Each row is a point on a tangle of strands that fork, close into loops and nearly touch. The rows are in no order.
Two points are linked if the straight distance between their rows is under 93.4. Some points are linked to none.
J22: [ 39   2 -36  23  11   3  10   6 -19  15  -8  10  20  -9  -7  -5  44 -10
 -12 -43  50 -11 -23  11 -20 -25  41  30   7   7 -12  30 -14 -10   0  12
  -1  -7 -44 -17  47 -12  -5 -15 -30  -7  61  -3]
J355: [-19  -5  -1   3 -22 -14  14   4   0  17  26  -2   5 -23  -8 -24  15  18
  30   8  15  -5  16   1  17  32 -24  18   9 -30  -4  -2  38  25   4  10
  -8 -14  15   6  52  15  25   6 -13  -6  21 -11]
J167: [  4  -8   8  26   1 -35  14  15   2  -6   2  10 -16 -22 -39  15  16  -6
  23 -18  42 -50   6  15 -20 -26  33   4 -21  12  19   0  11   0  -1  -5
 -22   3  12 -28   6  27 -33  -6 -14 -31   5 -31]
J295: [ -8  -8  21 -22 -37   6 -11  -9  29  12  11  -2  -1   2  26   7 -14  10
  37 -25  25  -5  27  -4  16  28 -15 -37 -34   3  13  12   5  13  27  20
 -32  -9  -4   4  18  55  28 -20  21  10  20  -5]
J547: [  6  21  -8  38  33 -21 -22  10  -2 -26 -19 -13 -15  10  -6 -13 -32 -27
 -11  63 -28  34 -14 -22 -24  30   6  -8  25 -36 -11  -7  30  12 -13   6
  16  -4 -25  -7 -22 -39  20  -1  39  18  -1  -1]
J973: [  9  -2  13  14   9  13 -35  27 -21   5 -16 -11  10  -3 -19   5  -5 -14
  -4  -5   7   3 -22 -30 -13 -11   8 -11 -11 -16 -16  -1  -8 -11   9  13
  14   8  -8  -8   3  -6   0 -19   7  11  16   2]
J743: [  7   2  -3  19  18  -2 -23  23 -22   5 -13   0   5 -14 -32   4   0 -14
  -5  -9  22 -21 -11 -17 -18 -26  30   5   0 -15 -12   0  -5  -9  -4   6
   8   6  -7 -11   5 -15 -13 -13  -7  -2  19  -3]
J736: [ 22 -23   2  -4  -8  17  40 -29  23 -15  -9 -11  12  37  53   1  -4  -6
 -12  13 -21  49  -9   9   2  26   1 -12 -13  22  13 -17  12   8  14  16
  -2 -17 -12  22 -26   5  16  -8  48   2 -14  17]
J299: [ -4  -7  46 -13 -14  -6  20   3  17 -13  11  10 -20   0  20  31 -23  -6
   7  -1 -22  21  -3   2   9  -3 -33 -28 -45  50  17 -14 -21  11  10   0
 -14   9  12 -18 -49  27  12  -8  28   3 -47  12]
J458: [-35 -17 -19 -43 -29  12   3 -44   0  -8  -7   8  10   9  53   3 -43  22
 -18 -19 -24  21  34  20 -11   0 -32  -2 -17  28   8   9  -2  -4  -1  -5
 -10  -2 -39  28 -29 -18  -2  -5  37  21  -7  33]
J565: [ 25 -11  36  -1   0  10  29  -2  30 -12  -1   5 -17  21  20  27  -6 -17
  -1   3 -10  27 -21  11   0  -3 -11 -24 -40  47  14 -17 -15   3  18   8
 -12  13   8 -10 -48  19   0  -7  30  -5 -36   1]
J165: [ -9 -13  18 -12   9  12  58  24  11   7  -1  13  20  11  -1 -10  31   4
 -18 -40 -17   3 -24  31   9  -8 -24  33   2  41  -1  17  -3 -13 -24 -15
  -6  14  26  -1  15   1 -12  19 -26 -10 -42 -21]
J491: [-10  10 -40 -10   5 -19 -30  -3 -20  -2   0  -2  -5 -29 -29   3   7   3
   9 -10  38 -63  28 -15 -12 -31  40   4  15 -33   3   4  -5   1 -10  -8
  -2  -3  10  -7  29   5 -28   8 -40 -16  29  -3]
J719: [-39   2  33  -3  -8 -22   3  16 -14  -3   8   6 -25  -6 -19  10 -18  12
   4  10 -34  -7  11  -6  13 -10 -35   1  -1   3   7 -16  -1   4 -16 -20
   1  12  20  -4 -25   4   8  10  -8  13 -46   4]
J807: [ 25  -7 -37   7  -9  10 -16  -6 -21   9   3 -16  -8  -8 -10  -6  46   4
   5   6  32  -8   0  -4  16  -6   9  -1   8 -16  -2   4  -4 -11   7   1
  32  -4  10  -8  35   9  -4   5 -46 -23  46   4]
J910: [-16 -14  18 -16  13   6  19  22   8   8  -2   9  33   5 -21  -3  22  -7
   5 -56  13 -36  -2  24  -7 -24   9  20  -6  28   1  32  -5 -21 -10 -17
 -19  18   1  -2  30  16 -23   2 -29  -1 -12 -22]
J248: [ 41  23  -8  36 -12 -40 -69  21 -31   5  -9  10  -3 -48 -14  31   6  -1
   1 -24  53 -31 -13 -38 -26 -18  33 -34 -24 -23  15   6 -28   3  24  32
  -7 -20 -14 -50  21  10   9 -43  11 -20  51  -7]
J926: [  8 -19  39   0 -23   1  -8  20   0   9   2 -13  -2  -9  -2   8  20   2
  28 -13  15  -4  -7 -11  26  13 -26 -32 -37   8  13  -2  -5  -6  20  13
   7   3  22 -12  19  54  22 -15 -10  -2   1  -5]
J370: [ 11  -4  -7 -15   7  27  50 -19  23   3   4   5  17  31   5  -7  29  -1
 -13 -25   1  -2  -6  43  13  -5  17  26  14  34  -6  21  -8 -11 -12 -17
 -11  11  10  16   4  -7 -28  17 -15 -13   1 -14]
J358: [ -6 -13  30 -12 -34  -9  29 -13  23  -7  19   7 -19  -3  26  17 -12   5
  18  -5  -8  17  17  17  19  14 -35 -17 -35  41  20  -8   0  15  19   2
 -25  -6   9  -5 -28  37  22  -7  24   3 -25   9]
J470: [  4 -19 -20 -25 -16  40   4 -21   5  11   1 -19  21  16  27 -24  29  11
   8 -16   9   9   6   1  35  21  -3   0   9  -7  -8  13  -7 -12   7   1
  23  -9   4  26  47  20   9  14 -35   8  25  12]
J2: [ 45  14  -6  35  22  -2 -18  -4   2 -14  -8   6 -27   0 -14  17  -1 -25
  -9  24  16  -4 -26  -1 -22 -20  35 -13  -4  -4  -1 -13  -9  -5  19  12
   2   1  -3 -17 -37  -3 -18 -10  18 -26  14  -5]
J644: [ 12  32 -20  41  40 -21 -21  -4   2 -22 -17   8 -16   5  -8  -4 -42 -34
  -9  55 -12   7  -1 -18 -32  19  28  -4  34 -40  -7  -5  20  17  -1   7
  -6  -9 -29  -7 -35 -35   6  -6  42  11  11   2]
J818: [  4  16  -7  30  16 -13  26  -9  11  -7  -1   7 -15   7  -3  -4 -12 -14
  -4  45  -9  20   2  13  -5  17  10  16  29 -13  -4 -18  29  18  -3   3
 -10  -9  -2  10 -31 -30   1   5  31  -5   4   0]
J417: [ -9   7 -15 -14   4  17  16 -26   6  -4   3 -10  -4  24  12  -5   3  11
 -13  22 -32  15  11  17  16   0  -2   8  29  10  -2  -9  -6  -2 -15 -25
  18   9  11  24 -21 -23 -15  25 -11   6 -10  11]
J531: [ 39  -8 -33  31  -7  11  -3   5 -27  21 -11  -2  16  -6   2 -14  47   0
  -7 -27  41  11 -25  -7  -7  -5  18  20   9  -6 -14  18 -13  -9   7  18
  23 -13 -40 -18  49 -13  15 -14 -28  -6  55   8]
J658: [-35 -19  24 -21 -27 -13  36   6   8  11  19  10  20 -10  16  -8  -6  18
  19 -21  -8  11  18   5   9  22 -41  17 -20  12   3   7  26  20  -2   5
 -23 -16   4  12  19  11  32  -4  19  12 -20   1]
J460: [  1 -16  39  -2   7  14 -26  37 -17   4 -18 -16  16   3  -7  11  -2  -7
   1  -9  -9  20 -26 -36  -5  -3 -18 -25 -38  -1  -8  -4 -11 -13   5  14
  19  14   0 -11   1   7  11 -19  13  20 -13   4]
J579: [  7  -1  -7  14   0 -16 -18  15 -16   1  -6  -2  -8 -22 -31   9  18  -2
  11 -15  36 -40   6  -6  -9 -24  26  -2  -9  -9   6  -2   0  -8   3  -1
   2   0   9 -17  17  15 -22  -6 -25 -19  24 -12]
J541: [ 17 -12   8  12  12   8   8  13 -12 -12 -12 -31 -14  11  -3 -12   9  12
 -14  44 -40  49 -38 -13  15  17 -30  -7   3 -14  -4 -29   6   4 -13   3
  49   6  15  -3  -5 -12  20  16  -9  -1 -18   8]
J250: [-31 -12  -6 -47 -27  18  -7 -37  12   1  -2  14   5  14  32  10 -35  15
  -5 -34  -5  -5  40  18  -9  -6 -10  -4 -15  26   1  19 -11   2  10 -10
 -29   8 -33  26 -17   0  -7  -7  25  25   2  23]
J190: [ 47  13 -20  33  22  -7 -22  -8  -5 -12  -9  12 -14  -2  -7  20 -12 -37
 -12  10  31 -14 -19  -8 -29 -16  53  -5   9 -14  -5   2  -6   5  22  16
 -17  -7 -22 -11 -26  -1 -17 -20  25 -13  37   1]
J535: [  2 -24  31  -4 -17  -8   1  17 -17   5   6 -15 -13  -5 -15   2  29  10
  19  -1  -6  -5 -10  -7  35   6 -42 -16 -12   4  13  -6 -12  -9   7  -5
  22   7  40 -11  14  51  18   7 -38  -7 -14  -2]
J880: [ 14  17  -2  13  -4 -28 -66  28 -33   3 -15   2   0 -45 -22  22 -12   4
   3 -25  42 -53  -1 -42 -22 -25  35 -29 -16 -41   6   3 -18   0  10  20
  -4  -2   2 -30  19  10  -8 -33  -2  -5  41  -4]
J46: [  3  16  12  38 -11 -33 -48  30 -29   9   2  -1 -16 -46 -34   1  -3   2
  11  28  15 -15 -14 -38  -7   6  -7 -15 -10 -41  -3 -22  10   3  10  23
  13  -6  18 -30   9  -2  17 -19  -1 -15  18  -2]
J827: [-44   5   8 -22  11  -2  -4  24  -1  18  14   9  38 -25 -19 -23   5   7
  -5 -34  -1 -30   9   4  -6  -9 -12  33  14   0 -12  20   7 -12 -17 -12
  -9   3  15   4  42  -7  -3  12 -33  15 -26 -15]
J24: [-15   1 -12 -24 -14  17 -17 -32   2  -7  -2 -14  -6  20  26   2 -22  11
 -10  20 -36  25  24   3   8   9 -14 -15  12   3   6 -16  -6   1   3 -11
  17   5  -7  25 -22  -7   3  10   6  25 -13  21]
J667: [ 13 -12   4   3   5  15  32  -6  11 -10 -12 -10   9  29  19  -2  -1  -7
 -16  18 -24  45 -19   4  -2  10  -5   2  -3  11  -1 -13  13   5  -3   9
   9  -1   0  15 -22 -12  10  -1  26   5 -16   6]
J114: [ -9  19 -29 -12   5  13  29 -25  14   7  19  -5  14   2  18 -25  14  14
 -10  24 -20  10  13  20  28  14  -3  30  44   1  -7  -3   3   6 -20 -27
  11  -5  21  21   8 -35 -10  31 -23  -1  -2   3]
J228: [ 12  -6  32 -11 -28   7 -27   2  24   9   5  -7  -6  -2  15  11   1   0
  37 -22  30  -9   9 -11  24  20 -14 -55 -45   7  17  10 -11  -3  30  20
 -14  -5   9  -8  17  68  19 -24   3   1  18 -11]
J805: [  3  11   7  31  20 -11 -31  29 -16 -13 -15 -18 -11  -3 -19  -5 -22 -17
  -8  49 -23  31 -27 -32 -17  15  -4 -14   2 -33 -15 -10  17   1 -12  10
  27   2 -10 -14 -15 -28  19  -5  22  14  -6   1]
J12: [ 59  22 -14  38  -9 -23 -59   1  -9   1   1  17 -16 -35  -1  26   9 -16
   5  -2  48 -15 -21 -21 -17  -9  27 -31 -21 -15  14   5 -24   0  40  28
  -8 -27 -12 -37   3  19   5 -32  14 -33  46  -9]
J69: [ 17  -6  13  14  19  13  35   5  15 -13 -13   0 -17  27  -4  10   1 -10
 -14  20 -20  26 -25  13  -8  -4   2   2  -3  16  -3 -14   4   2  -9   0
   4  16   5   0 -41 -16  -8   5  19  -6 -18  -7]
J183: [-25 -20  28 -12   2  16 -13  38 -23  15 -11 -13  43  -2   0  -5  -3  -4
  -6 -19 -14  21 -19 -34  -9   6 -27  -1 -25 -12 -16   4   4 -10 -14  12
  20   2  -3   5  29  -7  22 -12   4  26 -17   7]
J872: [-11  16 -37 -34  -5  23  28 -39  24   9  26  -9  32  -1  39 -41  19  31
 -13   3 -16   9  23  29  32  27  -8  32  39  12 -10  15  -4   1 -11 -22
  -1 -16  19  24  30 -26  -2  32 -25  10  -3   2]
J899: [  8  -7  -5 -13  17  14  15 -10   0  -4  -9  -4 -18  35 -16  11  19   5
 -11  -1 -11 -18   0  23  10 -27  14  -2  20  22   4  -3 -32 -21 -14 -31
  16  29  22   1 -29   3 -45  26 -30 -19 -18  -2]
J908: [-38  -7   2 -25  -7 -14  -9  -7 -18   0   8   3 -17  15 -12   0  -5  20
  -3  -2 -31 -28  31   5  16 -28 -10   0  35  20   9   7 -39 -34 -22 -48
   7  22  18   3 -19   4 -29  39 -43   6 -38  11]
J298: [ 29 -22  22 -15 -10  23  44 -22  30 -14  -9  -2  -7  38  41  18   5  -6
  -8  -4 -12  40 -17  25   9  10  -9 -22 -35  49  19 -14 -13  -1  17   6
  -9   1  -1   7 -39  24   5  -6  35  -6 -24  11]
J903: [-36   3 -12 -17 -22 -17  -8   2   2  17  29   1   7 -21 -14 -23   4  29
  36 -11  16 -32  37   0  13  21 -19  12  13 -32   0  12  25  19   2  -1
 -15  -3  14   2  62  26  13   8 -33  -5  18 -17]
J187: [-19  -9  17 -18  15  12  18   8   7   4  -4  11  15  19 -21   8   4 -11
  -1 -36   4 -29   4  20  -8 -29  18  15  -2  27  -4  17 -15 -18 -12 -16
 -19  21  -1   8  -5  -1 -33   0 -11   2 -23 -11]
J810: [ 12  30   1  31  20 -19  18  -9  16 -22  -3  -2 -43   8   0   3 -16  -6
  -8  67 -35  30  -4  13   7  16  -3  -2  25  -6  12 -32  25  21 -13  -4
  10   0   4   0 -54 -26   4  18  26  -8 -19  -4]
J215: [ 34  26   4  30   7  -9 -56   3  -2 -14   0   6 -22 -22 -13  20  -9 -15
   5  27  11  -8 -21 -21 -10 -15  22 -29 -17 -18   6 -17 -17  -8  28  14
  13  -6  13 -20 -27   6  -9 -10  11 -26   4  -7]
J191: [ 13 -13  10  28  11   3 -19  30 -28  -4 -19 -30   4   1 -13 -17   3  -1
 -12  31 -25  50 -47 -36  -6  14 -23  -5  -7 -22 -18 -14   5  -8  -9  18
  44   6 -11 -15  12 -23  29  -7   2  10  -4   7]
J943: [ 32  -6  14  24  -7  -2   9   3  15   0   7   2 -20  -2  -7  11  18 -11
  14   1  27  -2 -13   9   5   0   9 -14 -23  14   9  -8   4   1  27  11
  -9  -1  12 -13 -10  32  -2  -9   2 -23  14 -14]
J632: [ 28  -3 -56   0  -4   6   8 -23  -1   1  13 -14 -16   4  -5   2  56   5
  11   5  38 -18  14  20  24  -7  21   4  12   3  10  13  -3  -8  -6 -13
  13  -8  21  -8  36  21 -26  19 -52 -40  46  -8]
J203: [ -1  28   0  33  21 -24  12  10  -4 -11  -2  -6 -43  -7 -26  -3  -1   4
  -2  60 -26  11  -9  -1  14   5  -5   5  21 -22   3 -35  20  10 -24 -11
  21   0  20  -9 -31 -28   2  25  -5 -15 -16  -4]
J500: [-26  -7 -31 -29 -14   2  13 -49   0 -21  -7  -6   8  16  59  -7 -41  25
 -27  14 -50  38  23  25  -8  13 -31   4   0  22  15  -4  11   1 -18 -11
  10  -8 -38  31 -33 -41   0   2  39  19 -13  30]
J446: [-20  -3  21  14  11 -29  18  19   6  -1   5  17  -7 -17 -41   8  -6  -5
  15 -22  23 -53  13   9 -22 -30  31  14  -7   7   6  -4  11   1 -10 -14
 -28  10   7 -11 -10   6 -30  -2  -1 -11 -18 -23]
J457: [ 18  -5  23  23  -9 -30  11  18  19  -7  15   6 -23 -15 -21  19  17  -5
  37 -13  36 -32   6  16   0 -10  13 -16 -38  23  25   2   6   0  18   4
 -25   2  20 -33   6  53 -10 -13 -11 -32   8 -32]
J421: [ 30  -2  35  16  19   4  22  14  22 -16  -7   6 -33  13  -5  21  -4 -14
  -7  18 -17  19 -32   6  -6 -15  -6 -18 -26  27   6 -20 -12   2   8   5
  -2  19  14 -19 -50   5  -8  -3  20 -16 -36  -9]
J740: [-21 -12  14 -35   1  18   0  11   8  17  -2  15  48   3  15  -2 -18  -3
   3 -51  16 -10  11 -12 -22   3   3  16 -14  -7 -13  31  13   9   3  18
 -35  -4 -26  19  30  -6  13 -19  34  30   9   3]
J43: [-31   0  15   1  11 -12  16   7   4   0   1  16  -8   1 -29   7  -9  -2
   4 -13   0 -33  15  12 -11 -28  19  13   4  12  -1  -3   0  -4 -16 -20
 -18  14   5   1 -23 -11 -29   5  -5   1 -27 -12]
J465: [-49  10  -2 -37  18  21 -22   9  -7   2  -2  -1  31  10   7  -4 -33   4
 -24 -12 -34  12  10  -9 -22 -11 -10  13   0  -5 -22  16  -8 -16 -37 -15
  10   8 -23  22  -5 -37  -2   9   3  39 -37  11]
J834: [ 17   4 -28   8  25   5  -7  17 -21  11 -11   5  22 -19 -26  -3  21 -15
 -16 -38  36 -28 -20   2 -23 -38  43  28   9  -4 -13  20 -16 -13 -10   3
   1   6 -26 -10  32 -23 -20 -13 -28  -2  37  -5]
J468: [-29   9  13  -4  -1 -12   9 -17   9  -9   4  18 -35   8 -10  15 -28   7
  -3  10 -16 -18  25  17  -2 -23   8  -2   5  25   5  -9  -9   0  -9 -23
 -20  15  -5   6 -55 -11 -25   4  11   8 -35   3]
J650: [  6   3 -51 -22   9   2  -7 -21  -2  -3  10  -7  -4  -3 -12   3  26   3
  13 -19  37 -52  29  14   8 -24  41   4  19  -7   4  20 -15  -8  -7 -22
  -3   1   7   3  30  21 -38  16 -50 -21  37  -7]
J407: [-27  -7   1 -40   5  17  16 -19   9   5   4  11  12  28  -2   2   4   3
 -11 -39 -10 -30  20  35   4 -28  11  16  15  42  -1  28 -33 -28 -16 -34
 -19  23  -3  12  -8   1 -43  17 -23   5 -27  -4]
J264: [ 13  18  18  18   9  -7 -44  12  -8 -14  -2  -8 -26 -10 -21  10 -12  -2
   3  39 -13   0 -18 -22   2  -7  -2 -27 -13 -16  -1 -25 -10  -6  11   5
  28   5  22 -15 -28   6   2   0  -1 -11 -16  -3]
J660: [-14 -13  23   1  11  16   5  39 -14  14 -11  -2  37  -4 -13 -16  13  -7
 -12 -26  -6  12 -29 -12  -9  -7 -15  21 -13   4 -18   8   6 -16 -13   6
  13   9   0   1  28 -17   6  -6 -13  10 -15  -6]
J394: [  7  -5  -8  -7  20  13  -1  16 -11   9 -13   0  23  -5 -27  -2  28 -10
  -5 -45  28 -37 -12  11 -10 -38  32  19   1  11  -5  23 -20 -27  -8 -13
   6  17  -9  -8  32  -1 -37  -2 -43  -9  14 -13]
J673: [ 26   9 -38  23  32   1  -8  -6 -12  -1 -14  10  17   3   9 -12 -22 -31
 -13  10  17  -2  -9 -22 -26   8  29  15  42 -39 -25  19  12  27  11  18
 -14 -14 -33   5   4 -24  11 -12  22  14  50  18]
J41: [-10 -11 -17 -38 -19  26 -31 -36  -2 -13 -10 -24   9  27  52   1 -28  14
 -16  14 -39  39  19  -6   4  17 -16 -38  -2  -1  15 -20 -14  -1  11   2
  28   0 -21  30 -14   6  15   0  17  29 -10  35]
J293: [-18 -14  13  -4 -21  -4  21   4  11  16  17   4  17 -10   6 -18   1   8
  25 -12  14   5  12  -5   6  31 -17  13 -10 -15  -6   5  34  22  11  19
 -24 -14   3  12  37  14  31  -8  14   8  11  -9]
J796: [  3  13  17  16  -1 -21  40 -13  20 -21   5   6 -42   3  20  10 -19   4
  -5  47 -42  40  -4  20  13  14 -25   1   6  16  20 -34  18  31  -7  -7
  -8  -3   7  -2 -55 -12  13   8  37  -1 -36   7]
J143: [-31  15 -29 -16   4  -6  14 -28   7 -13  -5  -1   8  10  36 -17 -42  11
 -18  33 -48  41  29   8 -11  29 -17  18  24 -11   3  -6  26  11 -21  -4
   2 -15 -34  28 -21 -57  16   8  37  25 -16  18]
J584: [-20  -5  17  -9  13  12  24  34  -3  15  -2   5  39 -12 -11 -26  25  -1
 -21 -33 -12   3 -29   9   2  -6 -24  35   2  17 -15  18   7 -19 -23  -7
   7   9  18  -1  34 -10   1  13 -33   5 -34 -20]
J182: [ -2  -1  -3 -13  17  20  54   0  15   3  -3   8  11  28   0  -6  20   3
 -28 -18 -22   3 -18  39  11 -11  -4  29  21  36  -8  13 -10  -9 -34 -27
  -2  18  22   7  -9 -23 -28  27 -18 -14 -34 -16]
J532: [ 65   9   2  33 -15  -4 -17 -12  25  -3  17  10 -30 -15   8  17  26 -17
  21   7  39   2 -22   7  10   4  14 -33 -35  11  19  -3 -12  -7  44  21
  -3 -21   6 -24  -6  46   2 -11   3 -49  32 -20]
J668: [-17   8   5   7   0 -10  41  -5  11   4  11  15   3  -2   4 -14 -11   1
   2  17 -14  21  11  16   0  18 -11  31  14  -4  -7  -7  34  21  -6   0
 -20 -17  -2  19  -9 -30  13   7  31   6 -12  -1]
J88: [-10   2 -22 -38   2  27  20 -34  22   5  15   5  18  23   8  -9  10   6
   0 -38   7 -23  25  37  12 -11  20  19  20  25  -7  30 -17 -11  -3 -25
 -20   7  -5  24  13   3 -27  14 -18   6  10  -5]
J572: [  9  23  -8  20  -9 -25 -74  20 -33   2  -7  -3 -13 -41 -27  12  -8   4
   2  16  24 -36  -3 -43 -10  -9  12 -26  -6 -50   1 -13 -10   1  14  20
  16  -7  16 -26   9   3   4 -19  -8 -14  26   2]
J869: [  9   8 -21  -8  19  13  -6 -12   4   4  -9  10  21  11  13  -5 -27 -18
  -7  -3  10  -3   7 -12 -20   5  26  14  28 -28 -21  13  11  20  10  15
 -23  -7 -30  22   3 -18   6  -5  29  21  30  15]
J737: [-14  -1  -9 -20   8  -4  -1  -8 -12  -3   4  -6 -14  20 -18   3  17  12
  -1  -1 -12 -37  23  12  16 -31  14  -1  36  13   5   7 -41 -32 -19 -45
  17  22  26   1 -12   8 -45  35 -50 -12 -23   1]
J286: [ 35  16 -31  46  37 -12 -21  -4 -12 -13 -20  10  -3   2  -4   1 -23 -41
 -17  32  12   5 -17 -20 -36   5  36   6  31 -31 -16  10   8  15  12  13
  -6 -12 -35 -12 -23 -25   1 -18  29   3  37   9]
J609: [ 56  14  -3  42 -18 -27 -35   2   9  -1  16  15 -25 -37  -4  23  22 -13
  21  -2  53 -10 -17  -7 -11  -1  20 -29 -41   1  24   2 -12  -1  37  26
 -11 -28   0 -42  10  38   4 -25   5 -47  44 -25]
J829: [ -3  -7   1  31 -26 -21 -10  17 -20  21  12  -2   3 -35 -16 -18  17   7
  25   6  31  -7  -6 -22   2  28 -16   4  -1 -40  -8  -3  32  16   9  29
  -1 -14   3 -14  51  13  30 -15 -10 -10  39  -5]
J753: [ 25  -8 -26  22  -8  11 -23   9 -35  21  -5 -13   8 -18 -11 -12  47  10
  -3  -3  27   8 -19 -19   3  -2   3  12   6 -17 -10   3 -11 -13   7  17
  41  -4 -15 -14  47  -9  16  -7 -39  -9  47  10]
J329: [  8   0  -8  -8  20  18  47 -13  14  -4  -8   2 -16  42  -4   6  14  10
 -24   4 -28  -4 -11  40  17 -15   5  12  32  35   2  -1 -24  -9 -37 -34
   8  29  22   3 -34 -24 -43  32 -18 -19 -27  -9]
J830: [ -8 -17  20 -23 -43   4  -4 -20  15   3  12  -3  -7   2  33   8 -12  12
  19  -7  -1  16  19   0  26  26 -32 -36 -28  17  19  -7  -6   8  26   8
  -9  -8   4  12  -6  44  27 -11  20  10  -9  12]
J301: [  5 -24   7 -33 -12  35 -24 -14  -1  -8 -18 -28  21  32  45   8 -10   2
 -10  -2 -20  38  -4 -18   9  18 -16 -41 -31   6   9 -16 -19 -11  15  12
  26  -6 -15  21  -4  26  18  -9  20  23 -17  30]
J569: [  4   5  20   6  13   1 -14   8  -5 -17  -5 -19 -26  10  -8   8  -8   3
  -6  39 -37  25 -19 -10  11   1 -22 -21  -6  -6   4 -26  -8   1  -5  -5
  31  13  18  -3 -31   1   8  12  -3   5 -29   5]
J368: [-37   0  18 -12 -12 -16  44   2   5   3  15  15   3 -10   7  -8 -13  17
  -2   0 -26  20  11  14   7  14 -39  34  -1  10   1  -6  26  20 -17  -7
 -17 -13   4  12  -9 -19  19   9  22  10 -36   2]
J703: [-30   6  -5  -9   0 -10  -6  21   0  19  20   8  31 -32 -24 -25  10  13
  18 -30  20 -40  14   3  -4   2  -4  27  13 -17  -7  22  25   4  -6  -2
 -15  -2   8  -2  65   4   2   6 -32   1   8 -24]
J55: [-48  -3  14 -22 -16 -18 -16   6 -20   6  11   6 -12  -5 -14   0 -18  19
   5  -2 -27 -24  30  -4  14 -13 -25   2  16   3   2   0 -16 -13 -12 -33
   4  15  17   7  -7   8  -6  20 -30  14 -32   5]
J933: [-16   8   2  -8 -20  -9 -22   2  -1   8  10   1  -9 -12 -12   5 -14   5
  22  -1  18 -26  28  -8   4   3   2 -11   2 -21   0  -4  12  13  16   3
 -16   1  11   5   9  22   5  -4  -2   1  13  -4]
J96: [ 10   2  -6  49 -14 -26 -15  21 -32  19   5   2  -2 -35 -24 -16  16  -4
   7  25  27  10 -16 -28 -12  22  -9   9   9 -38 -12 -13  24  12   9  27
  10 -18  -3 -23  28 -12  28 -17   2 -12  36   3]
J573: [ -6  -9 -20 -18  -8  21  14 -21   7   5   1  -7  33  10  31 -27   0   8
  -4   5 -12  24   6  -6   8  29  -4  17  20 -19 -12   1  17   9   0  10
   3 -19  -5  33  25 -15  19   7   8  16   4  16]
J693: [  6 -25   0 -27 -19  38 -12 -15  -2   4 -13 -24  18  25  28  -6  11   4
  -1  -9  -5  24   0 -12  24  17  -6 -21  -8  -3  -2  -4 -11 -11  16   6
  24  -5  -1  25  17  23  13   0  -6  18   8  19]
J118: [-29  -7   8 -36  -3  20   2  -7   7   6  -4  12  26  19  13  11 -25  -3
  -3 -32  -2   0  20   3 -16  -6  -2   8 -15  15  -9  16  -1  -1   0   3
 -22   5 -22  25  -9 -10  -2  -9  28  26 -14  11]
J663: [-21  14 -12   4  16 -12  -9  -3   1 -15 -11  -9   2  11  15 -12 -43 -11
  -7  48 -38  39   9 -19 -19  36  -9   0  24 -33  -6 -12  33  16 -16   7
   8 -10 -28  14 -15 -42  29   0  41  28 -13  13]
J820: [  2   2 -38 -31  -2  40  17 -32  21  10  19 -11  39   1  41 -42  32  17
  -5 -18   8   3  10  10  30  26   3  26  25  -4 -15  27  -1  -8  -4  -2
   3 -18   8  23  60  -4   5  22 -39  10  18   1]
J900: [ -9  -2  -7 -30   0  13  -7  -6  10  10  -2  15  30   5  19  -6 -27  -2
   4 -31  18  -9  17 -17 -19  11  10  12  12 -27 -17  24  15  27  14  20
 -39 -10 -30  21  23 -10  18 -11  34  26  25   9]
J734: [-23   8  15   0  -8 -16  24 -21  12 -16   4  13 -37   4  17  16 -32  11
  -6  25 -37  21  14  24   5  -3 -22  -1  -5  29  14 -18   8  13  -9 -13
 -14   6  -6   3 -61 -15  -2   3  31  10 -36  10]
J969: [-24  15  22  15  10 -24  22  18  -4  -8   3   9 -36  -7 -26   5 -13   3
   1  27 -30  -1   2  -1   8  -8 -15  11   8  -2   2 -23  14  12 -25 -18
   1   6  20  -7 -35 -14   0  16  -1  -2 -41  -4]

A fork is a point with three links, a tip a point with one. Leave the first point through the second and follow the links. Name the first fork or tip that comes.
J248 / J880: J355
J500 / J458: J286
J579 / J491: J834
J355 / J293: J810
J565 / J299: J535

How many points has the smallest loop of links through each point below? Write - if it is on no loop.
J805: 11
J973: 15
J470: 9
J394: 9
J248: 23
J827: 21
J468: 18
J807: 10
J869: 13
J421: 6

Name the points in between on the shortest way along the links from the first point to the second, in order.
J703 / J491: J827, J584, J660, J183, J460, J973, J743, J579
J394 / J796: J910, J187, J43, J468, J734
J834 / J609: J743, J579, J167, J457, J943, J532
J12 / J329: J609, J532, J943, J457, J167, J446, J43, J187, J407, J88, J370, J182
J191 / J740: J805, J547, J644, J286, J673, J869, J900
